Points on a hilly landscape, in no order, each with its height.
A climber steps from a point to whichever of its 5 nearest points has the largest rise for the distance, and stops where none of them is higher. Distance is the straight distance between rows; heights are no part of it.
Mesav h=51.1: [108 143 165 145  68 148 108  85  78 145]
vev h=44.3: [161 149 151 134 116 142  90 104  65 208]
segi h=49.1: [162 128 164 130 120 157  88 115  86 182]
lotur h=42.1: [145 145 158 142  81 141 100  81  64 183]
totel h=61.1: [137  98 120 115 149 114 118 170 164  82]
Mesud h=68.6: [ 90 157 154 132  57 153 133 103 103 120]
kar h=73.3: [151 117  87 130 178 106 132 110 137 138]
nitog h=34.4: [142 113 184 122 109 182 100 142 131 130]
pubus h=60.0: [ 95 150 134 122 109 146 188 138 161 100]
gigo h=76.6: [113 128  87 119 156 107 185 127 179  87]
Kizo h=66.9: [152  96 125 129 149  97  93 171 132 111]
Migov h=65.2: [167  98 129 121 142  83  71 186 107 145]
vop h=61.6: [100 144 124 148  88 127 125  80  85 141]
sutir h=64.9: [151 128 102 132 158 121 109 125 129 169]
ponel h=74.5: [112 122  99 117 157 127 165 136 181  89]
Navin h=69.9: [163 105  98 126 169  77  91 161 123 133]
Pefib h=54.7: [157 107 171 123 112 161  70 156 115 167]
vige h=52.3: [103 153  82 142 126  97 162  79 114 123]
lub h=49.6: [134 144 148 148  99 135 117  82  70 172]
seluv h=63.5: [145  97 134 116 137 119  93 165 141 113]
vivis h=78.4: [139 135 125 133 137 137 147 101 115 146]
Sel h=62.1: [ 99 121 123 104 150 143 159 159 201  72]
nele h=10.0: [130 117 183 125 116 204 109 143 144 119]
Lak h=67.7: [ 98 146 116 143 109 117 147  93 101 126]
leb h=49.5: [103 150 174 130  67 168 143 106 113 119]
valib h=71.5: [144  91 103 130 158  66 131 181 156  74]
Fase h=61.5: [136 106 122 121 153 127 126 148 157 108]
bos h=78.8: [156  88  88 122 156  61 121 174 140 109]
lar h=56.3: [169  93 184 130 112 107  59 199  75 171]
rafi h=60.4: [116 140 116 132 141 123 163  95 132 122]
kilen h=51.2: [161 142  53 142 184  66 141  84  97 180]
kiku h=71.1: [142 107  86 121 174  90 112 139 156 114]
vasod h=63.7: [133 127 141 133 115 153 131 106 104 145]
saz h=55.3: [161 139  87 120 166  96 121  98 103 187]
tol h=63.6: [137 137  87 143 153 102 144  91 109 151]
vesam h=59.5: [135 103  97 116 157  99 133 170 185  62]
miku h=28.3: [138 123 155 127 120 172 115 138 134 120]
zufu h=22.2: [131 111 163 115 128 172 110 176 162  86]
kere h=77.4: [ 83 160 152 135  76 155 159 129 134 107]
Sudut h=40.1: [149 147 128 151 114 126 102  87  69 188]
Vik h=71.0: [ 91 152 169 115  97 175 174 141 157  93]
Tikur h=35.2: [102 137  84 123 136  93 193 107 151  98]
Zabas h=68.1: [155 111  49 123 180  49  97 147 127 150]
puv h=59.4: [164  99 165 116 119 114  62 182  91 164]
lemil h=31.7: [106 145 187 120  86 184 152 125 129 108]
Finag h=37.4: [126 113 140 117 131 151 127 142 159 106]
Mup h=40.2: [152 156 129 141 146 114 105  96  72 202]
dup h=52.5: [109 134  93 137 128 114 173  95 125 114]
ledep h=68.5: [ 88 145 122 132 105 124 173 109 139 104]
Sepeb h=56.7: [106 136 143 105 132 159 159 158 181  77]
bep h=47.6: [163 119 144 120 138 138  63 141 107 180]
Pibef h=55.5: [ 54 161  98 131  87 102 186 106 158  84]
kul h=74.0: [ 92 151 142 136  91 135 169 106 122 113]
kenu h=63.4: [119 115  91 126 174 112 151 114 163 102]
vobi h=51.5: [147 107 162 130 128 156  89 151 132 140]
lafe h=43.0: [117 127 158 108 130 167 127 163 173  66]
nadod h=73.7: [164 131  76 130 179  86 112 124 126 176]
Lesem h=44.0: [101 138 169 130 110 176 156 140 151 100]
Taf h=51.4: [110 144  68 145 143  89 167  70 111 127]
vubam h=51.3: [135 112 139 123 149 142 112 134 135 125]
lufo h=51.0: [155 111 135 124 149 128  80 142 116 172]
Botip h=55.6: [111 142 149 153  85 142 124  87  85 144]
Zonu h=48.7: [ 87 149 100 124 121 116 188 119 157 103]
mozi h=70.8: [126 127  65 137 175  90 151 102 156 120]
gunis h=70.5: [ 60 163 117 125  65 129 147  97 129 109]
rinat h=58.2: [151 135 123 137 150 123 111 110 104 169]
zisif h=60.3: [159  97 164 124 117 118  79 183 120 126]
Vol h=10.6: [124 132 152 119 114 179 146 136 151 116]
movi h=2.7: [111 136 196 112 100 206 144 172 149 103]

For each start below, name the point where the climber stops.
vubam: bos
lufo: nadod
Zonu: kere
Lak: kere
lotur: kere
Pibef: kere
Mup: vivis

Two climbers start at each pair of points below. Name the first point that both come to, or write never.
bep and segi: puv
vev and Botip: never
Mesav and Lesem: kere
